Each row is a point on a landscape with many valleys, with its height.
From any point a ball rolls to the lowest of the 2 points nearest to it. It stops when none of these is lower. Distance is the straight distance between rows; heights are no part of it.
lalel: [ 92 169  69 101 115  80 138 159 159 129 126 173 148 104 131 131  59 146
 131 122 171 136 167 108 121 112 146 127]  height 306
Lumez: [125 126 142  97 125  83 155 127 138 134 163 130 122 146  83  84 114 180
 116 177  63 104  85 201 135 131 122 142]  height 98
sarab: [154 126 123 154  95 121 147  96  86  98 117 125  64 156  82 119 109 108
 167  88 147  97  83 155  55 114 105 146]  height 143
gosil: [127 136 103 107 122 127 138 130 183 112 165 141  82 125 161  94 189 150
  84  99  44 107 106 170  89 134 101 159]  height 326
bina: [175 129 109 153 114 110 138 114 125 124 165 118 100 150 146  98 171 150
 111 101 109 155  99 185  50 194 117 193]  height 169
Pibi: [129  83 157 136 110  64 198  94 117 118 143 189 148 139  85 103 157 157
 144 179  78 134  99 208 159 113  79 117]  height 92
bubi: [145 129 128 155  67  89 150  64  92 109 127 163 104 165  80 127  87 117
 178 144 128 142  78 176  75 101 107 128]  height 170
rop: [103 127 130 148 162 137 130 165 156 156 144 153 141  53 199 127 139 106
  83 104 163 147 185  80 138 130 172 144]  height 641
kos: [134 168  85 161 105 123 100 158 103 147 116 118  96 124 129 141  82 161
 152  85 151 153  97 152 145 191 195  78]  height 714
Gavug: [ 88 114 167 101 188 171 145 140 114 159 111  79 136  92 130 163 132 140
  90 193 125 183 147 119 142 195 155 132]  height 287
Duk: [139 150 154 133 105 164  76 117 140 130 125  94  91 149 187 139 171 127
 113 109 146 160 141  66  76 157 127  80]  height 204
Gazin: [135  98 154 161 124 149 203  83 106 114 167 143 126 156 155 175 187 113
  92 126 118 131 132 154 111 100  94 202]  height 177
kabo: [112 129  58 123 100  96 151 136 108 101  96 178 129 110 101 137  93  68
 159 100 155  92 150  95 133  62 110  99]  height 285
Gipag: [146 139 150 122 109 122 126  84  80 161 148 131 102 162 118 164 121 156
 168 153 119 121 105 149  99 112  99 156]  height 616
doban: [ 98 106 130 138 112 123 127 149 182 113 107 110 144 105 142 106  98 118
 116 158 102 178 157 119 154 175 166  45]  height 183
nudug: [ 79  97 145 129 140 159 188 146 132 139 121 141  49 106 167 159 164 112
  92 116  68 104 143 129 124 100 109 114]  height 626
ruk: [127  86 125 165  88 157 172 100 107  85 129 139 112 169 153 171 136 105
 152 115  99 137 118 150  91  91  72 132]  height 212
vevin: [110 135 139  78 125 132 114 104 146 104 112 112 154 108 103 103  89  89
 113 135 162 139 157  92  90 107 128 103]  height 228
Nikek: [128 143 154 102 112 154  80 129 104 109 123  48  73 165 145 150 147 127
 121 151  78 130 109 117  96 167 109  91]  height 174
Dosol: [137  94 141 158 148  97 172  82  90 130  75 154 164 137  88 174 144 124
 128 134 160 161 130 133 143 140 117 171]  height 534
Nanag: [100 117 116 127 132 169 163 143 170 122 144 140 125 144 155  86  96 110
 137  92 147 106 139 146  99  74 124 152]  height 255
Dizu: [177  98 116 177 128 106 148 145 159  90 129 131 189 141  98  47 155 126
 121 110 107 141 110 181 121 171 140 165]  height 150
lanok: [120 126 128  95 190 169 118 172  72 159 145  85 137 104  95 175 101  82
 122 158 158  86 145  78 176  95 132 138]  height 594
Nesa: [120  92 109 164 128 127 178 136 145  76 151 153 210 139 117  86 163  81
 126  94 174 113 142 130 164  78 112 164]  height 179
mifoz: [ 97  99  96 150 158  77 186 184 148 141  89 157  95  66 100 139 107 120
 113  91  87 101 134 153 157 142 149 104]  height 448
sigi: [111 182  88 115  92 135 119 147 133 121 108 154 117 139 142 143  32 123
 151 126 169 122 149 107  91  97 133  83]  height 337
fek: [163 135 127 134  89 130  91  92 100 106 118 104  98 161 110 153 163 111
 154 128  95  89 121 103 130  98  62  88]  height 173
Sezu: [105  93  82 139 177 144 187 183 101  89 138 107 188 126  98 152 100  64
 122 166 136 108 149 122 168 108 117 146]  height 558
veril: [128 140 136 104 110 131  77 139  95 161 120 137 125 137 120 143 141 145
 144 112  97  64 121  89 193  92 103 102]  height 201
rel: [150 158 154 141  63 157 125  55  97 112 117 156  95 168 140 144 100 105
 177 149 147 144 112 156  49  79  97 132]  height 189
zoror: [116 147 147  88 148 165 125 120 157 110 160 134 102 126 124  93  85 146
 127 114 163 102 129 123  99  58 112 167]  height 246
neze: [142 126 167 162  81 107 130 105 100 144  76 138 105 159 106 123  88 153
 194 166 109 153  92 151 100 145 140  82]  height 321
vuno: [162 137  83 185 123 119 119 162 135 103 149 147 175 163 154 125 144 129
 172  84 161 107 156 111 144 137 119 161]  height 191
Nov: [103 118 139 145 137 151 162 144 113 147 131  83  79 101 164 150 161 160
  98 154  77 180  86 214 124 184 153 121]  height 241
Zoso: [125 114 136 157 135 136 113 140 109 163  88 133  59  81 145 138 132 104
 111  45 156 136 148  85 101 140 163  62]  height 416
Gemet: [168 106 121 175 131 134 125 126  97 117 123  95 106 174 130 139 169 133
 134 108 108 142 112 152 103 191 128 173]  height 122
zere: [108 125 103 144 117 115 130 148 113 143  56 134  86  96 109 159  93 117
 144 113 124 147 139 117 133 167 147  63]  height 313
rulos: [164 149 113 100 111  77 109  59 133 120 114 160 131 120 123 155 145 114
 110 117 162 159 126 104  87 148  93 145]  height 516
Fogi: [ 93 120 143 156 167 166 114 174 121 182 121  96 132  65 147 171 140 154
 108 133 149 156 121 142 194 180 193 101]  height 386
zeve: [148  96 131 136 114 154 172  72 102  68 139 120  92 168 126 158 165  89
  95 137 125 121 126 159  64 123  67 176]  height 198
Libil: [107 127 156  89 127 139 146  88  81 119 104 136 113 111  79 143 119 112
 135 202 108 104 124 142 160  68  76 132]  height 609
gatur: [137  98 138 138 110  87 164 111 137 120 131 137 120 162  82  81 169 156
 143 152  55  90  98 198 122 124  95 125]  height 75
lepid: [101 121 149 122 193 148 161 139 124 170 143 160 148  67 147 133 120 130
 104 114 189 143 141 128 150  93 159 203]  height 511
bunel: [118 120 102 116 180 152 108 192 134 152 169  98 146  67 167 148 128 120
  74 130 142 125 160  96 164 135 176 129]  height 631
Mun: [ 99 145  95  84 102 113 158  86 145 104 194 203 177 126 138  89  85 132
 122 159 178 132 151 147 144  48  99 175]  height 466
Kes: [133 116 121 175  96 116 110 128 143 105 141 143 203 179 147 116 116 126
 183 125 162 151 143 115 144 122 127 112]  height 239
pomol: [116 150 142  92 142 150  93 160 163 171 163 133 152 100 172  81 130 159
 111 129 127 134 139 120 173 126 171 130]  height 290
zegas: [ 87 113 129 129 125 146 143 115 130 130  80 137 109  98 148 160 103 103
 126 130 142 170 134 112  97 139 145  94]  height 329
Vupor: [ 97 117  86 105 110 120 145 144 158 114 133 152 149 122 127 122 113  92
 137 122 140 102 166 101 154  78 103 112]  height 270
Zozo: [183 127  85 148 102  68 117 125 144  98 162 135 194 168  84  94 130 142
 138 116 127 126 122 159 127 151 121 149]  height 115
bape: [105 104 150 118 148 153 166 115 132 123 154 113 115 152 151 155 184 122
  86 155  76 126 139 160 115 136 100 169]  height 148
pob: [122  98 121 163 158 165 149 185 121 143 171 125 106 131 163 140 125 137
 142  90 102  76 120 145 177 114 141 130]  height 633
Puvo: [105 151 180 120 129 137 132  81  96 154 107 129  57 139 154 163 149 166
 145 114  92 132  98 162  76 106 108 156]  height 620
nomem: [146  82 119 156 135 138 155 148 143  68 180 115 205 148 153 119 168  86
 100 132 156 123 171  96 149 106  98 162]  height 141
bikeg: [140 126  99 141 150  95 159 174 144 127 106 130 120 104  88  80 112 158
 109 122  82 121  97 203 134 182 169 135]  height 302
simu: [102  85 148 148 124 153 157 153 162 129 124 113  69 118 165 110 183 131
  99 118  43 102 121 158 149 141 126 112]  height 627
lazel: [156 126 126 125 134 129 121 120 118  95 141  97 100 155  69 128  99 120
 133 134 109  95  86 174  81 144 110 152]  height 100
Dun: [106 148 125 120 125 136 137 143 144 142 106 166  56 102 126 126  68 129
 147  76 169 102 107 138 105  82 154 123]  height 375
Dom: [128 109 143 140  88 161 170  72 115  97 137 151 126 146 132 120  84  95
 157 167 154 157 120 161  66  59 103 132]  height 210
fakeb: [115 130 143 113 128 114 101 131 110 136 113  85  76 149 100 157 156 158
 144 154  67  95  97 127 137 157 105  91]  height 149
tabi: [115 163 140  97 108 127 109 101 134 117 117 128  77 125 123 135  98 158
 128 153 116 175 114 146  77 168 148 105]  height 343
kalo: [144 106 170 132 109 124 109 102 175 107 105 128 126 140 133  90 196 147
 123 111  91 124 119 117 122 126 115 117]  height 528
lisur: [162 151  93  96 119 100  69 145 126 121 205 120 132 161 128 130 151 162
 110 138  99  89 122 123 138 157 108 155]  height 505
veg: [151 131 113 151 127 104  97 164  93 130 147 139 153 141 128 142 158 138
 159  88 142  42 138  72 213  94 102 123]  height 172
Ven: [127 145 110  61 132  97  89  92 158 105 135 105 170 142  93 110 132 131
  79 181 114 142 133 107 133 147 102 126]  height 127
lasu: [ 80 101 110 105 158 146 141 155 130 142 110  93 112  81 149 189 108 115
  70 163 124 214 144 128 134 189 160  92]  height 235
Gomug: [103 150 150 103 108 153 139 109 182 132 135 128  80  97 151 110  98 156
  87 129 130 187 113 161  90 148 167  88]  height 357
tetim: [170 157 104 124  82 129 104  88  93  94 122 121  93 165 147 198 145  79
 128 127 125 111 135 117  72 117  56 113]  height 155
Zez: [121 160 134 121 125 170 114 112  89 146 114 124 182 143 130 142  67 104
 165 183 212 156 146 108 133  77 148 143]  height 344
vatu: [ 92 190 126  50 144 132  92 124 129 170 110 129  90  77 140 162  84 134
 100 161 144 142 147  86 134 133 142 120]  height 586
zun: [120 108 134 151 147 114 150 180 158 147  68 117 101  43 100  92 136 135
  95 102 111 131 128 130 159 161 171  88]  height 437
rufur: [111 135 135 134  97 129 132 103  93 132 194 194 162 145 148 100 106 148
 166 153 188 130 128 143 161  30 121 162]  height 459
ruvig: [153 126 144 120 142 124 110 111 123  97 135  96 161 146  81  74 127 114
 130 133 144 110 115 107 139 118 132 140]  height 203
tel: [165 145  96 159 111 105  90 158 123 153 110 142  81 165 114 125 107 158
 188  73 127 109 100 114 135 172 159 105]  height 707
bezi: [157 168 130 114 151 129  73 145  81 167 128 104 136 124 102 136 109 122
 149  90 201  71 106  63 156 120 136 140]  height 286
Tadim: [167 105 132 158 167 170 126 137  69 102 129  73 125 141  78 133 119  79
 152  85 174  90 104 114 119 113 135 185]  height 681
lal: [136 178  75 105 137 103  99 137 132 121 146 124 147 125 145 165  99 167
 126 143 149 139 140 114 117 181 136 130]  height 447
dopa: [130  86 176 190 140 140 138 145  91 170  68 136  82 111 115 119 154  98
 147  62 143  90 130  97 163 109 150 162]  height 659
tar: [140 124 108 136 150  81 150  95  63 141 116 139 144 132  87 204 163 139
 147 150 123 136 124 128 149 180 100 160]  height 526
Robef: [102 131  82 102 100 111 122 131 164 124 133 154 127 122 164 165 146 119
 121 137 110 140 183  79 130 133  97  97]  height 256
rared: [146 182 122 129  83 146  87 117  92 139 128 139  90 165 198 179 143 132
 156 133 151 112 135  98  91  92  71 122]  height 132
noz: [134 144 165 102  92 131 127  50  68 136 122 140  88 127 130 168 134 109
 147 185 110 135 115 150 124  76  66 152]  height 613
butak: [116 143  83 145 120 138 124 135 111 103 144 131 203 165 137 136  67 121
 182 162 184 155 148 104 130  91 145 125]  height 282
dimu: [176 112 133 186 108 138  99 150 123 133 110 103  98 180 107  72 108 138
 186  49 144  89  94 118 130 160 159 119]  height 702
garar: [140 130  88 126 131  95 147 104 146 108 112 181 170 108 137 151 129  95
 112 113 192 149 158  84 100 112 105 148]  height 509
povo: [162 163  84  80 149  77 121 145 153 130 178 148 133 111 128 124 157 158
  90 103  90  55 119 134 151 139 114 189]  height 493
duvu: [135  97 103 143 121 150 114 174 144  82 170  81 197 157 147 120 133  86
 132 130 158  99 171  62 149 113 115 104]  height 81
leter: [131 177 145  92 104 134 107  81 127 136 131 160  94 129 126 126 122 130
 126 110 151 105 119 102  83  70  89 148]  height 207
zisar: [ 93 134 160 132 162 134 136 142 122 168  95 132  98  95  99 134 100 170
 148 137 143 144 106 144 136 135 169 120]  height 727
pip: [175 146 129 116 100  88  89  90 147  84 165 135 183 177  76  70 107 148
 138 142 172 112 118 127 116 113 133 138]  height 157
Gopa: [159 108 117 163 127 126 180  84 132  76 154 164 192 157 110 105 158  99
 144 111 163 152 127 149 110 108  96 174]  height 209
pubo: [105 142 172  91 151 156 105 123 177 164 162 137 158 111 146  92 154 154
 122 128 151 106 143  91 188  66 145 156]  height 324
rur: [ 80 103 129  96 133 141 160 117 152 132 126 113 162 128 145 165 123 127
 127 197  91 181 162 120 148 130 116 100]  height 536
zil: [182 143  76 165 133 146 114 182 143 119 181 104 138 132 171 124 134 163
 119 101 151 130 121 144 116 187 144 155]  height 208
kariz: [153 137 126 119 136  98  77 121 130 128 164  82 155 167 128 132 164 165
 130 149  79 129 120 125 133 195 118 125]  height 513
vapi: [126 149 169 127 107 105  80  83 100 180  95 162 133 152 148 181 158 146
 189 133 124 122 138  80 172 114 118 100]  height 359
Zuzel: [ 97 104 138 118 142 148 115 142 175 124 102 106 166  94 170 143 153 120
  89 161 110 204 159 103 138 199 163  74]  height 202
tamoz: [159 143  94 115 135  78  96 136 160 128 140 114 193 131 129 123 186 141
 107 131 109 144 148 109 155 192 123 133]  height 520
nura: [156 155 155 140 102 153 117  86 101 129 122 163  94 125 165 164 155 100
 139 109 185 110 137  94 101  54  72 163]  height 176
Simi: [155 128 101 150 125 113 161 149 178 130 126 179 111 120 161  90 195 137
  92  62  66  80 118 149 129 151 121 178]  height 316
Kopof: [ 94 137  87  68 159 136 128 159  95 133 142  93 152 126 104 178  81 132
 119 200 116 100 162 118 178 121 102 125]  height 602
mov: [ 93 122  86 100 140 137 156 151 153 122 180 110 177 134 146 163  91 136
 118 203  99 176 164 137 148 173 140 116]  height 541
koli: [160 117 181 171  96  88 131 103 127 157  76 139 106 150  96  77 128 172
 179 140 121 167  73 172  85 167 147 127]  height 310
Nirof: [111 142 152 117  84 130 105 102 114 137 119 118  96 168 108 132  72 135
 145 176  98 145 114 150  92 137 121  68]  height 330
Rezad: [182 150 129 127 111 112  61 131  87 141 130 146 154 139 124 132 157 124
 157  96 193  74 142  59 174  97  89 119]  height 211
kez: [142 172 147  93 178 122  74 157  80 171  92  91 107  91 100 158 104 136
 129 102 154 104 116  85 151 156 163 107]  height 356
pego: [123 128 133  95 119 175 114 128 137  95 140  67 135 152 125 123  97 101
 130 171 127 130 145 105 108 106  94 109]  height 185
sozi: [144 109 101 169 103 105 135 148 115 115 131 174 170 162 128 118 142 119
 172  90 141  87 121 105 195  81 102 127]  height 137
dazo: [191  97 150 168  98 101 103  90 124 108 137 106 122 191 112 101 195 131
 135 118  97 132  89 145 102 176 109 148]  height 82
tupem: [137 151 117 100 115 103  93 150 166 123 113 104  99 121  93  87 107 153
 100 106 104 113 105 134 135 168 158  93]  height 171
Mames: [120 117 103 124 122 132 128 172 193  99 128 117 155 110 153 100 136 124
  90 114  87 149 140 129 138 147 148  85]  height 166
pok: [111  86 203 138 114 157 128 107 175 110  95  91 133 146 134  86 189 120
 125 163  87 152 137 117 110 118 117  89]  height 530
luner: [ 61 133 125 127 112 169 141 129 121 128 125 132  83 124 169 177  67 127
 134 163 120 195 144 159  99 134 161  76]  height 345
pilo: [125 144 104  82  98  96  93 122 179  97 136 117  93 138 163 158 156 131
  80 130  88 126 148  90  77 156  95 107]  height 245
tunek: [125 165 101  82 127  96 139 102 176 125 154 203 171 118 136  80 137 140
 104 117 148 136 136 145 130  93 101 181]  height 471
Fegol: [110 177 116 124  95 149 116 138 112 125 100 142  63 161 125 143  60 143
 157 100 136  97 113 137  96 103 130  81]  height 354
buv: [118 109 166 153 169 175 124 146 119 155 132  70 144 108 154 154 149 160
 106 162 140 198 108 158 153 205 182 117]  height 339
Pima: [149  90 149 157  94  97 117  96 118  92 119 114 136 172  71 104 156 135
 164 157  81 114 100 156 136 137 101 103]  height 58
muvuv: [129 148 188  98 132 112 118  74  96 158  76 151 119 113  82 124 118 141
 147 130 153 109 105 119 146  81 112 131]  height 566
Lele: [ 97 107 107 129 159 151 180 153 156 110 158 135 124 122 117 106  95 110
 112 136 106 123 128 176 118 118 134 131]  height 278
nuge: [ 91 156 154  98 110 184 118 111 112 153 134 122  68 143 161 173  64 139
 160 183 110 152 127 148 100  98 134  83]  height 342
zod: [128  96 156 115 125 115 101 103 120 116 119 111 155 143  89 108 179 131
 136 124  86  89 133  98 207 108 105 101]  height 221
mura: [ 96 132 174 113 139 150 147  97 124 149 100 124  40  92 186 152 166 115
  95 122  99 137 125 123  82 111 116 142]  height 623
bavi: [137 111 169 171 137 180 145 124 169 124 155 134 128 144 154  71 124 131
 157  95 138 133 111 144 115  77 156 161]  height 223
Foz: [180 105 123 185 142 158 116 145 119  91 134  86 135 173  92  88 134 102
 146  70 171  96 100 124 115 166 133 158]  height 694
vadof: [181 144  95 152 157 126 134 169 152 148 159 136 160 122 174 107 176 141
  84  84 115  87 131 144 136 166 132 191]  height 288
fiter: [152 142  87 153 122 163 105 188 160 136 174 100 149  88 184 116 135 154
  70 111 135 146 118 154 146 163 184 108]  height 93
fize: [129 155 151 136 136 160  95 129 164 149 141 133 135 119 183 118 142 140
 127 110 153 159 146  94 122 153 163 113]  height 247
ragi: [148 150 164 125 111 103  89 140 135 133 118  85 100 156  74  59 111 184
 156 136  95 104  85 146 114 165 158 106]  height 117
Fovip: [ 96  92 169 139 169 139 124 179 144 154  85  75 125  57 124 133 140 126
 101 139 127 166 136 111 175 155 194  73]  height 421
fala: [120 108 130 159 141 135 174 164 171 148 138 185 144 102 211 134 165 101
  95  76 139 110 177  98 130  87 157 171]  height 646
girub: [111  95 129 117  97  97 192  78 142  94 146 178 145 140 112 129 145 124
 128 158  99 143 128 167 146  91  83 135]  height 106
kinem: [170 173 149 129 137 148  98  78  26 120 154 147 148 127 117 138 124 115
 161 172 196 125 130 128 170  48  91 179]  height 431
Tepor: [117 151  92  82 117 109 125 138 178 121 136 144 141  96 136  96  69 116
  89 126 166 153 153 103  86 135 159 128]  height 271
rorub: [160 129  91 140 107 108 112 129 162  94 114 109 115 141 139 126 147 101
 109 103 107 132 133 108  84 198 112  98]  height 233
metu: [128 130 145 132 138 106 135 160 129 142 129 104 110 145  96 106 141 194
 143 171  40 122 106 168 165 167 130 104]  height 126
lino: [123 146  65 151 137 115 123 183 138 120 139 121 149 114 145 162  85 126
 126 117 130 142 151 113 148 174 160  88]  height 467
rom: [118 116 104  77 100 125  96 123 152  81 158  67 156 161 123 131 117 114
 104 190  88 139 153  93 114 156  99  94]  height 153
zusus: [ 82 130 149 106 185 139 147 131 104 154  89 146 126  66 104 123  94 106
 129 118 179 116 124 120 141  78 170 173]  height 470
Fam: [ 98 145 111 150 105 176 145 159 145 153 131  88  86  88 131 108 133 187
  86 114  90 163  80 224 140 160 179  87]  height 215
mip: [122 139 126 169 122 168 130 160 105 166  93 147  53  99 152 153  99 108
 152  50 164 121 118 116 123 108 158  94]  height 399
bepiv: [106 110 121 146 111 135 192 123 144 112 125 172 126 121 121  94  94 133
 151 142 102 157 123 204  96 102 142 132]  height 289
denul: [105 112  92  92 140 111 182 137 140  94 136 131 200 136  89 121  97  89
 121 178 129 150 156 143 144 116 121 136]  height 551
nal: [144 111 162 149 122 131 139  67  58 124 162 165 163 147 123 125 114 121
 168 165 162 135  92 146 150  41 112 156]  height 449
mamu: [104 108 116  73 145 151 140 112  85 139 158 108 135 136  77 158  91 123
 130 218  89  95 129 149 192  83  82 132]  height 607
zifeb: [127 177 118 110 132  92 117 128 178 130 148 140  89 114 151  79 134 164
  97 123  82 131 106 185  84 159 145 151]  height 336
tuzut: [154 191 169 113 111 157  77  86  74 147 144 150 177 142 143 148 106 138
 178 161 215 143 130 103 132  73 108 146]  height 398
fem: [132 141 115 110 164 119  92 125 133 148 130 109 140  98 122 156 137 130
 101 112 153 116 142  89 126 151 125 154]  height 418
Darot: [122 130  61  99 141 113 146 167 157  96 190 123 225 144 131 107 108 119
 102 181 120 155 182 121 146 158 115 124]  height 546
Pali: [118 146  94 136 102  91 120 141 100 128  64 161 128 136  92 156  78  96
 172 108 132 103 126 107 129 127 131  79]  height 299
Sut: [106 143 134 111 147 160 127 147 116 131 100 123 100  78 108 117  53 117
 118 117 198 124 123 101 101 101 168 118]  height 417
kuro: [156 131 122 114 120  66 124  83 104 124 118 134 141 145 111 164 171 134
 120 137 116 169 115 137 114 177 117 145]  height 521
bepu: [ 96 136 203  92 138 130 117 108 125 145 100 136 140 117  89  74 101 156
 158 147 162 125 111 136 142  70 149 149]  height 557
zap: [119 133 122 141 178 123 184 162 119 170 122 147 144 111 120 118 117 169
 120 147  85 163 107 208 136 181 171 139]  height 279
gesa: [109 134 172 134 173 171 124 129 124 151 156 109 111 127 145 127  97 162
 147 144 137 140 118 147 116 115 173 153]  height 734
Tonoz: [150 134 155 128  96 159  91 118 116 112  92  92  82 173 164 152 159  90
 130 122 105 111 117  71  99 131  92  55]  height 182
nobir: [165 143 129 123 118 112 104 112 116 137 138 119  86 174  87  99 133 168
 148 100 108  87  69 165  91 142 139 157]  height 33
Gava: [142 110 150 175 116  97 180 113 167 137 118 160 120 130 123  78 130 166
 143 147  94 161  96 192  97 140 147 156]  height 298
roru: [114  74 123 180 154 129 210 127 106 115  65 141 166 116 119 180 112  79
 140 119 170 164 147 133 121 167 143 147]  height 545
tun: [115 110 119  93 177 149 129 168  85 132 105  82 103 100  74 158  90  80
 111 145 121  65 118 105 144 112 105 127]  height 579
Vuzi: [ 84 164  99  57 134 142 112 157 135 159 162 118 104 103 143 165  99 143
  90 173 108  94 167 102 162 127 116 126]  height 595
dotu: [150  92 163 142 154 149 121 140  68 143  72  98 107 115 101 141 136  82
 154  93 161  82 120  82 137 111 136 129]  height 667
tekod: [140 164 118  92 159 101  61 155 100 159 111  89  96  99 123 166 138 120
  97 122 134 121 140  71 114 182 141  84]  height 389
Sif: [126 132 155 109 144 128  97 146 144 120 100 106 111 131  89  70 133 119
 141  98 123  77 123 110 137 115 138  82]  height 206
gal: [139 119  98 161 117  94 119 136 140 112 104 144 184 109 123 124 125  87
 143  82 199 154 156  65 114 136 159 115]  height 498
mon: [149  86 168 170 140 112 153 144 127 154  92 167 124 123 132 115 190 124
 133  57 114 105 143 112 179 120 145 160]  height 654
rilen: [108 132 103 129 115 168 103 190 150 148 129  63 101  59 150 126 149 154
  60 103 109 151 102 163 162 167 181  63]  height 175
ros: [138  97 160 169 139 132 153 129 173 116 113 132 159 110 130  56 137 121
 123  85 134 148 124 158 117 143 169 151]  height 184
zal: [132  84 126 166 116 166 118 183 147 114 150  84 104 145 157 114 147 113
 133 102  70  84 122 131 149 116 133  95]  height 629
subuv: [154  89 125 167 107 120 150 111 138  86 113 117 132 169 129 146 155  91
 134 109 116 137 138 122  89 149  83 108]  height 222
Kosoz: [ 99 116 156 170 161 143 184 147 102 172 154 146 105 130 161 144 127 170
 150 169  83 175 115 231 138 171 162 135]  height 258
natur: [153 175  78  89 116  64 102 124 167 135 156 165 147 121 115 102 129 170
  98  99 141  95 140 121 125 142 126 170]  height 481
rume: [156 104 135 144 127 102 113 115 195 114 130 139 195 128 152  83 186 125
  97 112  98 135 155 110 137 142 119 150]  height 525
sira: [137 125 143 149 102  99 103 109 106 178  68 172 137 146 148 150 160 131
 184  73 150 128 142  80 166 147 135 108]  height 368
dever: [119 172 141  87 154 141 116 112 170 140 159  98  96  89 134  74 133 176
  68 124 122 154 101 174 103 146 173 142]  height 358
Rep: [122 180 160  64 147 116  95  81 103 163  77 118 109 112 114 155 112 132
 130 149 136 132 125  94 109 136 137 134]  height 576
pefu: [123  78 115 168  98  88 170 110 130  94 135 179 173 160 101 111 141 119
 165 126 107 130 127 160 196  89  95 120]  height 118
mep: [135 117  96 149 127 124 100 207 185 115 154 126 185 143 160  97 139 122
 110 109 118 111 170  91 151 135 134  97]  height 142
nek: [112 106  92 125 140 132 151 162  67  90 111 104 152 103  77 166 103  49
 131 145 152  77 139  90 154  83 102 140]  height 568
tak: [102 112 109  93 130 128 175  93 134 108 133 135 130 105 123 149 153 100
  80 146  90 127 148 124 123 107  80 137]  height 124
Safut: [ 98  93 190 110 127 148 126  96 150 132 132  96 134 153 153 131 152 144
 135 209  72 183 131 128 116 149 119 105]  height 533
nizo: [107 151 120 154 148 131 114 141  93 176  97 125  80  94 125 176 102 169
 129 101 145 184  99 160 132 195 174 109]  height 720
gim: [165 124 133 101 148 111  71  98 156  91 135  79 176 144  89  98 168 120
  87 134 159 131 130  91 114 159 107 142]  height 178
bak: [115 117 153 151 139 122 140 119 152 167 109 182 126 106 172 113 176 118
 126  53 149 113 150  93 143  73 140 163]  height 650
rila: [173 105 113 142 115 100 155  59 118  94 177 156 145 160 125 110 166 126
 115 126 131 152 115 182  71 150  89 190]  height 199
Sasoz: [ 90  94 130 105 203 143 151 178 103 159 133 111 140  65 127 157 123  86
  79 150 153 118 177  82 162 110 153 145]  height 615
Dapo: [ 99 135 173 105 119 144 106  98 139 178 131 164 151 138 166 132 143 151
 156 138 123 144 142 111 162  89 127 126]  height 347
timu: [113 127 196 122 172 158 136  96 141 171 124 153 158 112 124 106 135 140
 142 132 171 147 123 132 134  69 154 204]  height 540
bemip: [150 125  75 163 128 118 125 178 115  90 119 128 143 112 143 148  99  97
 139  80 174 108 162  89  91 145 137  96]  height 482

For each start below, name the point where the ball stops.
zere => Pima
Gomug => Zozo
zun => duvu
nuge => Zozo

Call two points neighbours if one is among the 2 nearest of the other. Go from one point of each pair to the other, from neighbour to neighbour, staying as low as possible. Name the highest point that can't be avoided.
Ven / nobir => Sif
fiter / Pima => bikeg
Ven / Zozo => ruvig
rared / duvu => Gopa
Pima / rared => Tonoz
